Points on a hilly landscape, in no order, each with its height.
A ball rolls from a point to whichever of its 2 nearest points has the largest drop for the distance, and stops where none of them is lower. Distance is the straight distance between rows; heights are no part of it.
<974>: 1.047,2.145,-2.438,-0.902,0.659,-0.113,-2.275,-0.842,1.342,0.962,0.910,1.655,-1.094,0.027,1.062,-0.933,2.081,2.211,0.292,-0.688  (h 274)
<1055>: -2.000,-2.252,0.295,-0.996,2.213,2.842,-2.299,-0.675,0.207,-0.289,-1.314,0.179,2.135,1.737,-1.192,3.151,-1.164,1.209,-2.698,0.979  (h 526)
<1251>: 2.023,1.211,-0.915,0.142,-0.495,-1.290,-0.640,1.036,0.143,-1.028,-0.776,3.109,-0.950,-0.127,-0.754,1.432,0.440,0.448,-0.564,1.968  (h 161)
<987>: -0.432,-0.153,-2.162,-0.275,2.247,-3.496,-0.005,-3.166,-0.778,-0.844,-0.375,0.487,0.696,2.059,-0.914,0.114,1.902,1.123,-1.814,1.098  (h 391)
<118>: -0.731,-1.363,1.888,-0.205,-0.908,1.042,4.463,-0.507,2.571,-0.299,0.920,-2.431,2.091,-3.185,-0.463,-1.859,-0.735,-2.182,3.240,1.442  (h 217)
<1462>: 0.727,0.600,-2.417,-0.406,1.817,2.366,-3.281,-1.605,-2.502,-1.033,-1.090,2.397,-2.324,-1.346,3.984,-0.503,-0.942,1.314,-0.665,0.394  (h 202)
<1253>: -0.222,-0.297,1.697,0.599,0.778,0.884,-1.812,1.715,0.298,-0.671,-1.300,1.152,-1.760,-2.066,0.737,-0.304,-2.167,-0.021,-4.487,-2.295  (h 643)
<196>: -0.018,-0.358,-1.331,0.279,2.306,0.125,-2.250,-2.498,-1.288,-1.213,0.130,-0.327,0.224,0.686,-0.595,0.040,2.707,3.881,-2.618,0.149  (h 369)
<1529>: 1.825,-0.588,-0.372,-0.727,1.306,0.176,-0.366,-1.176,-2.728,-1.572,-1.863,3.468,-1.035,-1.401,2.831,-0.381,-0.092,-1.659,-1.027,3.572  (h 245)
<1267>: -0.311,-1.401,0.966,2.913,-0.573,0.675,-0.915,4.382,-1.031,-0.584,-0.233,-0.565,1.363,4.123,-1.572,2.660,-0.700,-0.214,-1.264,3.022  (h 842)
<1443>: -0.919,-0.068,0.434,-0.591,1.862,1.410,-2.210,1.993,0.745,0.545,-0.131,3.413,1.549,0.382,1.155,-2.131,-1.607,-1.733,-1.203,-0.229  (h 747)
<113>: -3.759,-1.152,-1.120,2.789,-1.736,-0.828,3.748,2.060,3.185,1.182,0.634,-1.716,0.170,1.682,-0.867,-0.316,-1.642,-2.198,2.614,-1.349  (h 813)
<739>: -0.051,-0.227,-1.290,0.214,-2.396,-3.192,2.136,-0.559,0.204,1.529,-0.648,-0.619,-1.591,0.653,-2.298,3.347,-0.270,1.906,0.579,-3.071  (h 185)
<1262>: 2.228,0.610,-1.468,-1.521,-0.724,-1.538,-1.108,-1.324,-1.238,-1.931,-2.393,0.238,-0.941,0.143,-1.037,-0.198,-2.776,0.203,-2.923,0.527  (h 188)
<69>: -4.396,-0.047,0.591,2.484,-2.550,-0.366,3.307,0.571,0.024,0.190,3.145,-4.567,1.993,2.117,-0.230,-3.942,0.548,-0.505,5.180,-0.775  (h 443)
<1375>: -0.196,2.353,2.628,-4.032,2.796,0.464,-1.736,-1.028,-1.311,-1.813,-0.397,3.692,-4.774,-2.160,2.865,1.073,0.163,-0.661,-3.062,0.232  (h 734)
<1455>: 0.872,-1.498,1.058,1.031,-0.958,-3.087,3.668,-3.116,-2.065,-0.859,-1.151,0.656,-0.224,-2.777,-0.798,2.282,0.940,0.841,-0.329,1.040  (h 211)
<434>: 5.057,2.835,-0.640,0.177,-0.255,-2.649,0.875,-0.924,-2.490,-3.428,-1.076,-0.599,-4.225,-1.177,0.110,-0.162,0.092,0.684,-2.493,1.011  (h 227)
<27>: -3.005,0.870,-0.298,0.337,-3.407,2.041,2.347,-0.263,3.411,0.552,0.240,0.872,0.648,-1.435,-1.003,-1.839,-1.083,-1.027,3.560,-1.512  (h 829)
<883>: 0.352,-2.313,0.883,-0.745,-0.268,-3.011,3.963,0.118,-2.253,0.096,-1.264,-0.103,1.521,1.672,-1.380,0.689,-3.096,-1.669,0.808,1.543  (h 514)
<1308>: 0.416,0.528,-1.033,-2.118,0.529,3.599,-3.553,0.272,2.029,-0.470,-1.316,0.199,0.491,-5.070,0.726,2.078,-0.673,-1.707,-1.132,-0.506  (h 334)
<597>: -0.062,1.449,0.425,-0.152,-4.086,1.986,0.588,1.262,2.641,0.964,-0.387,2.263,-0.025,-3.114,-1.674,0.138,-1.064,0.211,1.289,-1.698  (h 837)
<789>: -0.672,-0.115,-2.046,-1.855,2.983,2.618,-3.325,1.899,0.250,0.314,-0.642,1.073,3.144,-0.285,1.905,-1.070,-2.669,-0.584,0.386,0.797  (h 735)
<102>: 0.059,-2.335,1.136,-2.311,2.827,-0.758,-0.346,-0.704,-0.975,-0.363,-0.764,-1.172,0.168,1.488,-0.978,1.503,-1.356,1.305,-2.070,0.152  (h 546)
<66>: 0.358,0.224,-0.180,2.826,-3.088,-2.155,4.448,2.481,1.122,0.424,1.033,-1.812,1.001,-3.445,-1.688,0.633,-1.612,0.969,2.603,-0.084  (h 853)
<1182>: 1.407,0.625,1.998,-1.699,-1.761,-3.014,0.592,-0.266,-3.891,1.044,0.345,1.216,-2.464,2.721,-0.519,2.812,2.273,1.331,1.054,-0.504  (h 596)
<818>: -1.756,0.552,-0.055,2.840,-1.932,-5.086,5.256,0.994,0.893,1.382,2.267,-1.102,2.647,-0.160,0.239,-1.844,1.195,-2.061,3.846,1.244  (h 547)
<884>: 1.455,-0.734,2.445,-0.785,2.212,-2.064,0.310,-0.553,-3.169,-1.072,0.508,1.044,-1.965,2.904,0.020,0.828,2.785,-0.167,-1.737,2.648  (h 284)
<858>: -1.910,0.459,-2.298,-0.918,2.392,-0.370,-0.304,-0.675,2.920,1.036,1.218,2.642,0.428,-1.744,-0.120,0.597,1.021,1.600,0.524,-1.377  (h 256)
<445>: -2.510,0.153,-1.292,0.921,-1.261,0.857,1.901,-1.021,1.897,-0.876,-1.003,2.768,3.141,-1.788,-0.877,-2.270,0.351,-1.365,0.323,2.172  (h 436)
<490>: 1.904,0.810,-0.217,-1.817,1.589,-3.655,1.295,-1.428,1.466,0.614,0.163,-1.400,-2.828,0.956,0.353,0.578,0.121,0.571,0.045,-1.813  (h 697)
<1039>: 0.236,-0.189,-2.808,-1.369,1.131,-0.298,-0.450,-2.838,-2.100,-1.391,-2.668,3.327,-1.652,-1.686,3.262,0.859,-1.090,1.252,0.278,1.780  (h 225)
<358>: -3.494,-0.547,2.169,-2.581,-0.311,4.007,2.151,-0.668,2.938,-0.808,1.311,-2.690,2.860,-1.841,-2.301,-1.602,-0.316,-1.875,3.046,1.437  (h 194)
<129>: 1.916,-0.396,-2.020,-2.205,2.928,2.963,-3.268,-1.607,1.742,-0.626,-0.143,-1.966,0.764,-3.064,1.947,-1.765,1.617,-1.819,0.875,0.064  (h 141)
<964>: 0.740,0.630,-0.716,-1.798,3.538,3.096,-4.823,-1.312,0.124,-2.265,-2.095,-0.148,1.001,-1.344,1.852,1.047,0.877,-3.491,-2.322,2.594  (h 190)
<28>: 1.183,-1.528,-1.096,-0.173,0.928,0.623,0.859,-1.965,-0.748,-0.541,-0.033,-2.018,2.896,-2.392,-0.133,-1.602,-0.767,1.237,1.277,1.117  (h 474)
<1229>: 1.855,-1.147,1.614,1.187,-0.418,1.266,0.487,4.122,0.472,1.177,1.983,0.500,0.102,0.383,-0.214,0.378,1.312,0.773,3.170,1.936  (h 816)
<1063>: 1.223,-1.165,-0.177,0.572,-0.047,-2.111,1.344,-0.858,0.987,1.335,-0.804,-2.372,-3.847,2.717,-0.159,1.820,2.302,-0.671,-1.044,-2.303  (h 682)
<983>: 0.461,1.002,-2.488,-3.249,3.898,-0.014,-3.124,-3.684,0.130,-0.231,-0.043,-0.502,-1.954,-4.138,3.567,-0.644,0.697,1.124,-0.600,-3.139  (h 218)
<1416>: -2.176,-0.316,1.025,1.440,1.656,3.446,-1.729,1.515,3.734,1.623,1.970,-0.679,0.717,-2.678,0.471,-0.586,2.095,0.494,-0.507,-1.996  (h 244)
<1011>: 1.120,-1.979,-0.939,-0.171,2.247,-0.734,0.439,-2.863,-2.056,-2.229,-1.924,-2.107,-2.102,0.920,0.095,2.468,0.257,1.066,-2.766,0.805  (h 563)
<825>: -1.626,0.985,-2.498,3.382,-2.152,-1.348,1.909,2.747,2.802,2.066,1.337,-2.348,-0.327,2.794,-0.816,0.021,1.284,-0.282,1.943,-2.669  (h 801)
<516>: 0.417,1.477,-0.832,-1.108,2.054,3.853,-6.319,0.976,1.009,-1.042,-1.146,-0.587,-1.406,-3.641,2.200,3.616,-1.253,0.810,-2.362,-0.754  (h 306)
<1516>: -2.277,1.185,-1.515,-1.926,5.025,0.865,-5.137,0.257,1.997,-0.428,-0.776,-0.239,1.047,-0.713,1.756,0.451,-1.442,-0.851,-4.390,-1.748  (h 702)
<1268>: -0.778,1.633,-1.236,3.046,-4.597,-3.169,1.410,4.718,-1.377,1.635,1.156,-0.195,0.690,2.953,-1.411,2.845,2.126,-0.309,2.058,0.686  (h 138)
<665>: 2.993,0.484,0.673,-0.529,-0.376,-6.133,2.491,-0.517,-2.501,-0.022,-0.125,-3.359,-1.537,1.606,-1.597,3.210,1.070,0.634,0.056,0.732  (h 230)
<44>: -4.019,-0.828,-0.091,2.038,-2.398,-0.892,3.537,1.554,2.097,0.262,1.908,0.756,1.560,0.853,-2.197,1.412,2.378,0.375,2.802,0.593  (h 186)
<780>: -1.822,0.237,2.189,-1.261,0.968,3.857,-0.623,2.162,1.838,-0.067,2.538,-2.883,2.545,2.012,-1.435,-2.708,-0.076,-0.195,2.223,1.441  (h 394)
<874>: -1.738,-1.301,2.505,-1.489,-1.292,0.914,1.840,-2.163,-2.023,0.677,1.419,0.975,2.835,-0.826,-1.685,0.104,0.935,1.081,2.989,1.316  (h 195)
<1087>: 3.913,0.713,0.104,0.388,-0.716,-3.525,1.070,-0.611,-3.119,-2.601,-1.597,-1.473,-3.067,1.430,-1.404,2.475,0.314,0.084,-1.816,1.431  (h 243)
<838>: 1.841,-0.743,-1.740,0.123,-0.542,-0.740,0.698,-1.750,0.208,1.829,-0.833,1.073,-1.119,1.164,2.109,-0.790,-0.278,-0.189,3.086,-0.388  (h 142)
<192>: -1.728,-0.210,-0.513,2.071,-2.974,-4.862,4.637,3.643,-2.038,1.691,1.591,-2.510,3.071,1.680,-0.425,0.075,-0.248,-2.096,4.222,1.542  (h 535)
<450>: -1.290,1.712,-0.366,0.582,1.659,2.632,-3.386,1.269,3.546,0.748,1.825,1.409,1.672,-2.081,0.954,-3.580,2.123,-0.899,-1.435,-1.611  (h 208)
<447>: 0.689,1.543,0.748,0.354,-2.414,1.761,-1.949,-0.284,0.035,0.365,-0.417,0.302,-0.972,3.060,-0.693,0.385,1.627,0.355,-1.422,-0.376  (h 631)
<241>: 3.328,1.700,-0.134,0.382,-2.548,-4.075,1.281,0.455,-0.127,0.331,-1.313,-0.824,-2.155,1.885,-1.058,-0.831,0.928,-1.578,-0.555,-1.186  (h 592)
<924>: -4.988,-0.146,0.689,1.996,-2.877,2.391,2.772,2.122,3.071,-0.180,0.882,0.244,0.449,0.918,-0.697,-1.404,-2.260,-2.300,2.131,0.238  (h 822)
<1019>: 0.910,-0.600,-1.481,2.253,-1.228,-5.081,4.482,-1.603,-1.132,1.421,0.497,-0.207,1.124,0.328,1.053,-0.917,1.389,-1.039,2.504,1.269  (h 560)
<616>: 1.169,-1.117,0.501,-0.358,3.772,-1.314,-0.019,-0.036,-0.410,-0.907,0.973,0.085,-4.383,-0.900,2.171,0.468,2.293,1.568,-1.569,-0.373  (h 834)
<1236>: 3.204,0.082,1.144,0.124,0.460,2.790,-2.190,1.751,1.234,0.896,1.742,-0.818,-1.116,-1.677,0.298,-0.140,1.893,1.126,1.640,0.633  (h 804)
<798>: 1.887,0.258,3.713,0.206,-0.997,3.030,-1.090,1.286,0.688,-0.819,-0.977,0.202,-0.860,-1.979,-0.629,-1.325,-1.168,-1.622,-2.991,-0.751  (h 629)
<1180>: 0.850,0.120,1.322,-0.420,2.147,1.199,-1.319,2.643,3.033,-0.269,2.183,-2.047,1.940,0.817,-1.109,-1.221,0.845,-0.376,-0.632,1.394  (h 372)
<978>: -0.644,3.641,0.434,-1.511,2.302,1.685,-5.383,0.187,-1.823,-2.352,-1.737,1.296,-3.209,1.436,3.621,0.989,-3.565,1.995,-4.952,-0.294  (h 239)
<844>: 0.597,-0.144,1.343,-1.444,-2.738,-0.510,2.170,-2.474,-1.750,1.425,-0.099,2.553,2.793,-2.252,-0.904,-0.503,-1.576,1.917,2.474,0.519  (h 214)
<133>: 1.187,0.644,-2.407,1.860,-3.097,-2.251,2.550,3.506,1.179,1.082,0.049,-0.314,0.670,1.488,-1.596,2.223,0.280,-0.837,3.557,1.526  (h 114)
<152>: -0.659,1.458,-0.653,-1.376,0.468,4.335,-2.453,-0.936,2.797,0.179,0.665,-0.660,1.900,-4.381,1.144,-2.550,2.678,-2.291,0.418,-0.454  (h 173)
<374>: 1.282,0.925,-2.236,1.469,-1.592,-2.784,3.643,0.039,2.354,1.131,-0.361,0.174,2.043,-2.871,-0.474,-0.523,-2.330,0.687,3.515,0.269  (h 861)
<288>: 1.074,0.944,0.338,-2.142,0.570,-0.080,-0.211,-4.014,0.988,-1.363,-1.111,0.505,-2.642,-0.239,-0.625,-0.047,1.719,-0.830,-3.101,-0.769  (h 652)
<109>: -1.915,-0.637,0.291,-0.750,0.696,4.372,-1.936,0.711,1.999,-1.252,-1.092,0.498,2.735,-3.776,-0.373,0.752,-1.560,-1.807,-0.841,1.399  (h 356)
<385>: 0.043,-2.265,0.734,1.789,3.549,0.813,-0.198,-1.104,-0.511,0.727,0.793,-0.431,-1.799,-2.355,1.863,-0.421,2.001,1.887,-1.697,-2.433  (h 849)
<967>: -0.722,0.335,1.262,-3.934,1.366,2.633,-4.749,-2.742,-2.507,-0.215,-0.505,1.721,2.137,-0.503,0.620,-0.683,0.170,-0.772,-1.445,-0.312  (h 761)
<765>: 2.309,-2.317,0.432,-0.949,2.072,-2.329,1.913,-2.346,-3.189,0.123,-0.722,-1.579,0.595,-1.410,0.231,-0.093,-2.098,2.026,1.178,0.832  (h 489)
<736>: -2.968,-0.107,1.393,0.262,-0.440,3.054,-0.950,0.068,1.278,1.100,1.434,0.539,1.895,0.804,-2.329,0.897,2.397,1.582,-0.120,-0.517  (h 143)
<1315>: 2.440,-0.785,-0.539,1.298,-0.662,3.894,-1.853,-0.723,1.338,-0.914,-1.896,-3.833,0.993,1.370,-0.338,-1.424,-0.096,-1.388,-0.842,-0.281  (h 135)
<872>: -1.915,-2.936,-0.655,1.174,1.659,2.764,-0.137,0.195,1.812,0.845,-1.138,-1.446,1.914,3.488,-0.962,1.855,-1.398,-0.002,-0.594,0.342  (h 507)
<1150>: 1.801,-0.666,-0.050,-0.092,1.826,4.883,-3.643,-0.310,0.308,-1.241,-2.029,-1.680,0.846,0.231,0.996,-1.423,-0.238,-2.693,-1.637,2.082  (h 159)
<1330>: 1.788,-1.993,1.673,-0.349,0.325,-0.405,0.643,0.159,-3.619,-0.066,-1.089,2.636,-1.194,1.355,1.524,0.138,0.358,-1.823,-0.054,2.144  (h 263)
<281>: -1.948,-0.049,-0.585,0.005,-3.583,-3.150,2.974,0.095,0.680,2.198,0.582,-2.479,1.296,1.864,-2.758,2.278,-0.737,0.827,3.074,-2.458  (h 156)
<144>: -6.474,0.661,1.133,2.281,-2.713,2.081,1.534,0.450,1.173,-1.514,3.315,-4.464,0.744,3.125,-1.951,-3.755,0.702,0.404,2.604,0.052  (h 428)
<996>: -0.384,-0.452,-0.999,-1.567,4.899,1.857,-3.974,-1.779,0.193,0.375,0.445,-0.266,-0.241,-3.959,4.113,-1.142,1.332,-1.222,-0.651,-1.925  (h 181)
<702>: -3.469,0.057,0.567,1.593,-0.829,1.460,1.375,1.409,2.059,-1.458,1.832,-4.075,2.848,2.052,-2.937,-2.520,-0.543,-0.361,1.080,1.453  (h 412)
<1073>: 1.557,0.891,0.944,0.991,0.340,2.937,-2.244,1.556,2.269,1.903,2.131,-1.228,-0.477,2.497,0.539,-0.993,1.541,0.810,1.499,-2.211  (h 791)
<169>: 0.669,-0.392,-2.654,-1.381,2.329,0.926,-2.951,-0.521,-2.107,-0.770,-1.420,1.803,-0.842,2.233,1.245,2.892,-1.364,3.249,0.194,1.892  (h 863)
<1114>: -1.696,-1.253,0.008,0.985,-3.336,-3.042,3.389,1.617,-2.127,0.568,-0.334,0.094,2.354,2.824,-1.661,0.880,-1.311,-2.428,2.206,1.108  (h 524)
<392>: -3.468,-1.210,-1.341,0.901,0.520,-0.551,2.414,-0.866,2.418,1.420,0.466,1.209,2.138,-0.645,-0.908,1.328,0.182,1.723,1.885,0.255  (h 219)
<909>: -0.353,1.213,1.112,-4.921,3.957,-1.767,0.193,-2.043,-0.322,-2.237,-0.439,1.981,-4.553,-2.874,2.119,0.791,-2.078,0.322,-2.416,-1.185  (h 722)
<730>: -0.332,-1.366,1.655,1.200,-1.680,6.550,-2.208,0.073,-0.366,0.256,-1.615,-1.288,0.821,-0.318,0.360,1.134,-2.015,-0.374,-1.741,-0.497  (h 392)
<1149>: -5.058,-1.018,-1.178,2.334,-1.441,-1.229,4.110,0.264,0.120,-0.303,2.306,-1.719,3.253,1.430,-0.672,-3.138,-1.626,0.027,4.940,1.348  (h 457)
<774>: -1.968,-1.220,-1.212,0.292,-0.517,-1.626,0.730,-1.961,-1.786,0.356,-0.861,2.047,1.683,2.106,-1.400,0.879,0.606,0.496,-0.592,1.216  (h 408)
<211>: 2.294,1.416,-1.981,-2.069,2.770,-1.465,-1.441,-3.389,-0.198,-0.294,0.524,-0.120,-2.076,-1.895,2.082,-2.141,1.381,3.061,0.724,-1.030  (h 246)
<875>: 0.116,1.745,-0.032,-1.280,3.660,-0.065,-3.382,-0.652,-1.627,-1.874,0.987,1.661,-1.568,-0.001,0.964,1.653,1.808,3.926,-2.808,0.531  (h 342)
<369>: -1.322,-1.257,1.611,0.386,-0.980,1.075,0.891,0.197,0.395,1.892,2.661,-1.448,0.396,-0.103,-1.665,0.811,3.921,2.162,1.592,-1.538  (h 174)
<519>: 3.005,0.236,-1.402,-0.556,0.320,2.485,-1.242,-1.439,2.142,0.550,-0.895,-1.660,0.340,-0.743,0.979,-3.594,0.769,-1.937,0.506,-0.458  (h 111)
<315>: 0.947,0.984,-0.985,-3.367,4.180,-2.042,-0.614,-1.454,0.529,-0.483,-0.930,0.817,-3.508,0.451,2.036,-0.125,-1.867,0.076,-1.002,-1.643  (h 710)
<614>: -1.827,-1.904,1.350,2.036,-3.473,4.014,0.476,1.248,0.075,0.282,-1.508,-2.169,1.567,0.229,-1.420,-0.710,-3.267,-0.482,-0.544,-0.926  (h 406)
<178>: -0.348,-0.668,-0.383,0.712,0.598,-0.147,0.153,-2.832,2.385,0.659,-0.584,0.217,-2.846,0.643,0.559,-0.224,1.874,-0.377,-2.425,-2.918  (h 666)
<1108>: -2.259,-0.137,-2.886,-1.911,3.970,2.883,-6.517,0.357,0.750,-0.511,-0.239,0.140,3.299,-0.808,2.178,-0.223,-1.319,-1.666,-1.566,-0.300  (h 720)
<814>: -3.573,-0.905,-1.924,0.622,-1.121,0.678,0.950,-1.705,1.011,-0.314,-1.606,3.410,1.964,1.158,-0.277,0.562,0.370,-1.692,-1.416,0.843  (h 422)
<1454>: -2.310,1.110,1.584,1.867,-4.655,1.070,1.678,2.581,0.818,-1.323,0.992,-0.629,0.419,0.664,-2.326,-2.970,-2.150,-2.227,0.626,-0.165  (h 828)
<905>: 2.633,0.860,-1.819,-0.082,-2.949,-4.552,2.271,-2.159,-1.574,0.134,-1.505,-2.594,-1.917,0.055,-1.306,3.372,0.875,1.701,0.431,-1.477  (h 209)
<1047>: 1.503,0.596,-0.515,0.492,-2.931,-4.315,1.803,-0.683,-3.699,1.271,-1.042,-1.053,-2.129,3.117,0.482,0.915,0.171,-1.602,-0.273,-1.752  (h 583)
<94>: -3.305,1.325,-0.132,3.384,-4.953,-3.034,3.987,3.379,-0.292,1.425,2.109,-0.727,1.454,0.195,-2.222,2.076,2.526,0.010,3.359,0.400  (h 160)
<61>: 1.342,0.969,2.388,-1.511,-1.864,-1.681,0.059,0.999,-0.871,2.512,1.330,0.442,-1.753,4.325,-0.855,0.809,1.247,-0.775,1.293,-1.318  (h 607)
<343>: 1.103,0.550,0.243,-0.163,-2.746,1.000,0.380,-2.439,0.817,-0.488,-1.631,0.292,-0.522,0.041,-2.251,0.632,2.316,-0.522,-0.819,0.353  (h 641)
<481>: 2.971,-0.202,0.463,-0.733,2.576,1.382,-1.187,-0.887,-0.027,0.274,1.180,0.854,-2.329,-2.930,1.969,0.393,3.856,1.128,0.499,0.857  (h 818)
<1191>: 4.185,1.363,0.469,0.458,-0.896,-2.025,0.825,1.137,1.790,-0.625,-0.943,-0.619,-3.670,-0.675,-0.400,0.144,-0.823,-1.698,-1.716,-0.879  (h 603)
<802>: 0.406,1.124,1.320,1.038,-3.384,-1.348,2.570,1.936,0.695,-0.026,0.417,1.119,-0.824,-2.670,-2.466,0.953,-0.531,0.651,-0.005,-1.237  (h 844)
<895>: 1.004,3.292,-0.465,-1.155,3.072,3.088,-7.600,0.059,-1.277,-2.498,-1.618,-0.660,-2.363,-0.968,3.577,3.141,-2.997,1.284,-4.289,0.622  (h 271)
<167>: -1.407,-0.109,3.076,1.462,-2.127,0.288,1.598,2.176,-0.120,1.953,2.552,0.140,0.505,2.576,-0.480,-1.925,1.500,-1.321,1.911,-1.073  (h 771)
<920>: -0.540,-1.552,-0.263,0.297,-0.401,1.726,0.042,0.038,0.572,0.819,0.775,-1.305,2.032,-2.040,-1.069,-1.178,-1.010,2.485,0.131,-1.843  (h 458)
<1216>: 1.687,0.595,-2.502,0.974,-1.938,-0.912,1.659,2.326,1.804,-0.705,-1.175,1.213,0.970,-1.207,-2.023,1.465,-0.403,0.118,1.150,2.577  (h 137)
<291>: -1.541,-2.240,-1.334,0.910,2.183,0.652,1.769,-0.600,2.107,0.086,-0.425,-2.271,1.263,1.871,-0.293,-1.673,-0.462,-1.620,0.389,0.062  (h 487)
<700>: 2.954,1.479,1.710,-0.016,-0.799,0.396,-2.581,1.413,-1.227,1.160,0.348,0.081,-2.339,6.172,0.081,0.593,0.763,0.186,0.596,-0.422  (h 619)
<303>: -1.609,-1.290,0.558,1.252,-1.429,-2.698,3.635,0.039,-0.563,1.844,2.189,-0.481,1.229,-0.517,-0.577,1.660,3.097,1.439,3.302,0.057  (h 206)
<245>: 1.174,1.068,2.176,-0.599,2.322,0.388,-2.164,0.286,-0.566,-1.176,0.793,1.407,-1.341,2.024,-0.246,1.896,1.764,1.016,-3.397,1.481  (h 311)
<841>: 1.208,-0.372,-1.829,1.492,0.542,1.332,-1.000,-0.160,-0.464,0.911,-0.859,2.320,-1.594,0.329,3.646,-1.371,-1.442,-0.402,-0.203,-0.361  (h 171)
<1373>: 0.935,1.612,-1.095,-2.687,2.499,-0.705,-3.454,-0.856,-2.406,-1.646,-1.566,1.521,-2.242,1.882,0.843,0.248,-3.342,1.371,-3.586,0.843  (h 210)
<1388>: 1.757,-0.193,0.194,2.982,-2.349,-0.503,0.528,5.108,-1.919,0.221,0.518,-2.810,0.082,3.630,-1.236,1.611,0.001,-0.690,1.087,2.032  (h 833)
<495>: 2.733,2.411,-0.488,-2.176,1.564,-0.959,-0.904,-2.488,-1.770,-4.258,-2.106,-1.150,-3.203,-1.894,0.034,0.144,-2.035,1.603,-3.171,0.784  (h 207)
<468>: -1.777,0.409,-0.592,-1.499,4.614,1.254,-5.953,-0.223,-1.693,-1.571,-1.457,0.544,0.006,-2.681,3.763,0.273,-2.960,-1.361,-5.529,-1.139  (h 680)
<1025>: 3.787,1.561,2.436,-1.488,0.342,-0.119,-1.330,0.710,0.282,-2.180,-0.934,0.645,-3.666,-1.166,-0.312,-0.655,-0.663,-1.882,-3.075,0.152  (h 615)
<1214>: 1.806,0.176,2.204,-0.768,-0.385,-4.287,2.680,-0.844,-1.735,0.626,1.257,1.300,-0.404,-1.975,0.165,-1.544,-0.231,1.068,0.436,-1.115  (h 164)
<948>: 0.707,-0.610,0.682,-2.450,2.136,0.770,-1.852,-2.633,-2.124,-0.025,-0.018,1.269,2.214,-0.191,0.124,-1.978,1.627,0.902,0.123,0.973  (h 772)
<1453>: 1.116,0.061,-0.075,1.003,-3.131,-2.113,2.368,-1.698,-2.366,-0.313,-0.735,1.686,2.033,-2.101,-1.121,1.618,0.294,0.316,1.996,2.745  (h 229)
<239>: 0.733,0.090,1.670,-1.498,0.182,-2.703,2.403,-3.229,-1.391,-0.697,-0.310,2.365,-1.284,-4.896,0.108,0.148,0.278,1.196,-0.862,-0.125  (h 189)
<932>: 0.148,-1.065,-1.514,1.729,-2.393,-4.591,3.956,-1.363,-0.743,1.984,-1.856,-0.625,-0.592,1.487,0.809,0.158,-0.935,-2.446,1.744,-1.250  (h 571)
<98>: 3.119,0.098,-0.161,-0.430,-1.753,-2.189,1.187,-0.960,-2.108,0.841,-0.337,2.743,0.831,0.078,1.706,-2.407,0.011,-1.037,3.274,1.124  (h 118)
<980>: 1.274,-2.644,-0.075,-0.584,1.244,-3.152,1.568,1.238,-3.144,0.172,-0.492,0.711,0.657,0.862,0.086,0.417,-2.967,1.559,0.978,1.134  (h 502)
<1472>: -0.094,1.752,1.610,-4.284,2.622,2.106,-4.276,-1.700,-0.851,-1.074,-0.477,1.109,-1.591,-1.986,1.875,0.809,-0.355,-0.740,-3.444,-0.808  (h 748)
<797>: -2.985,-0.668,3.083,-1.443,-1.201,3.725,1.327,-1.469,1.190,0.565,1.631,0.083,1.943,-0.408,-1.688,-0.920,1.655,-0.996,1.585,0.496  (h 172)
<840>: 0.678,1.166,1.073,-0.471,3.318,-0.542,-2.497,1.149,1.968,-0.728,1.305,-0.632,0.741,2.194,-1.961,-1.351,1.329,0.536,-3.689,0.283  (h 345)
<325>: 0.725,0.184,1.011,0.547,-2.215,-3.074,2.411,0.382,-1.656,1.933,1.684,1.758,1.868,-0.237,0.124,-3.729,-0.171,0.409,2.267,-0.956  (h 140)
<778>: -1.593,-2.092,-0.167,2.433,-1.432,0.927,1.177,0.415,-0.118,0.164,-1.108,-2.590,0.858,1.507,-1.072,0.408,-2.692,0.361,-2.003,-2.834  (h 420)
<510>: -1.014,-0.929,2.567,0.243,-0.215,-0.009,1.325,1.860,1.115,1.667,0.853,2.974,0.667,1.514,0.435,-2.564,-0.151,-2.030,0.202,-0.725  (h 760)
<1143>: -0.461,-0.558,0.387,0.046,2.508,1.961,-3.821,0.947,-1.006,-0.316,-0.877,1.336,-0.186,-3.526,3.152,-2.413,-2.904,-0.912,-3.791,-2.347  (h 660)
<1138>: 0.753,-0.411,0.951,-1.637,1.886,1.256,-1.145,1.283,1.870,-0.151,0.414,0.210,1.224,-5.707,-0.177,-0.896,0.107,-0.861,-1.834,-1.182  (h 361)
<507>: 1.717,-1.392,0.960,1.339,-1.416,0.086,1.184,3.511,-2.306,2.125,1.343,-2.448,0.908,2.653,-0.824,2.078,0.959,0.250,4.278,1.056  (h 826)
<224>: -2.165,-1.980,-0.646,0.770,-0.985,0.279,3.256,-1.385,0.253,0.261,0.023,-1.524,3.199,1.750,-0.680,-1.440,-1.183,-0.995,3.103,1.114  (h 470)
<231>: -1.268,1.572,0.204,0.551,-1.751,0.971,-0.220,2.055,1.559,2.177,3.055,0.009,1.116,2.344,-0.954,-2.742,0.887,1.198,2.378,-2.402  (h 780)
<1390>: -4.190,1.266,-0.238,2.694,-2.810,1.673,0.957,2.417,3.534,1.194,2.791,-0.724,-0.096,3.760,-1.247,-1.197,1.725,-0.178,1.555,-1.492  (h 790)
<1202>: -1.278,-1.518,0.244,0.585,0.044,-1.144,0.400,-0.009,-1.227,0.329,-0.240,-0.727,0.646,-0.797,-1.387,-0.338,-2.167,2.679,-2.314,-3.579  (h 440)
<1290>: 1.746,1.168,-2.221,2.842,-2.258,-2.354,1.305,0.773,-0.115,-0.479,-0.694,3.993,-2.139,-0.778,0.473,-0.260,1.209,-0.231,-0.660,0.519  (h 187)
<2>: 0.890,-0.899,-0.863,1.517,1.119,0.222,-1.516,1.613,-2.463,0.105,-0.192,0.599,-0.172,3.854,0.265,3.086,-0.195,1.936,0.176,2.732  (h 852)
<1276>: 0.822,-0.745,0.159,0.891,-1.124,3.504,-0.874,1.262,0.741,-0.887,-1.198,0.155,1.510,-1.414,-1.773,1.546,-1.875,0.517,-1.006,1.693  (h 376)
<314>: 1.336,0.070,-1.221,2.283,-1.100,-1.788,-0.402,0.939,-1.297,0.383,-1.555,3.239,-4.269,1.597,2.506,0.406,-1.091,-0.027,-0.357,-1.071  (h 199)

Call two points neighbours if one is among the 2 nearest of the other. Go from one point of each pair to the other, from neighbour to neighbour, staying as low as possible. Name the highest point that can't be avoided.
<841>, <519> => <1416>
<98>, <736> => <303>
<281>, <1262> => <1087>
<133>, <98> => <314>

For each start below, name the point where the ball stops.
<1375> => <1262>
<1025> => <1262>
<765> => <1262>
<113> => <1262>
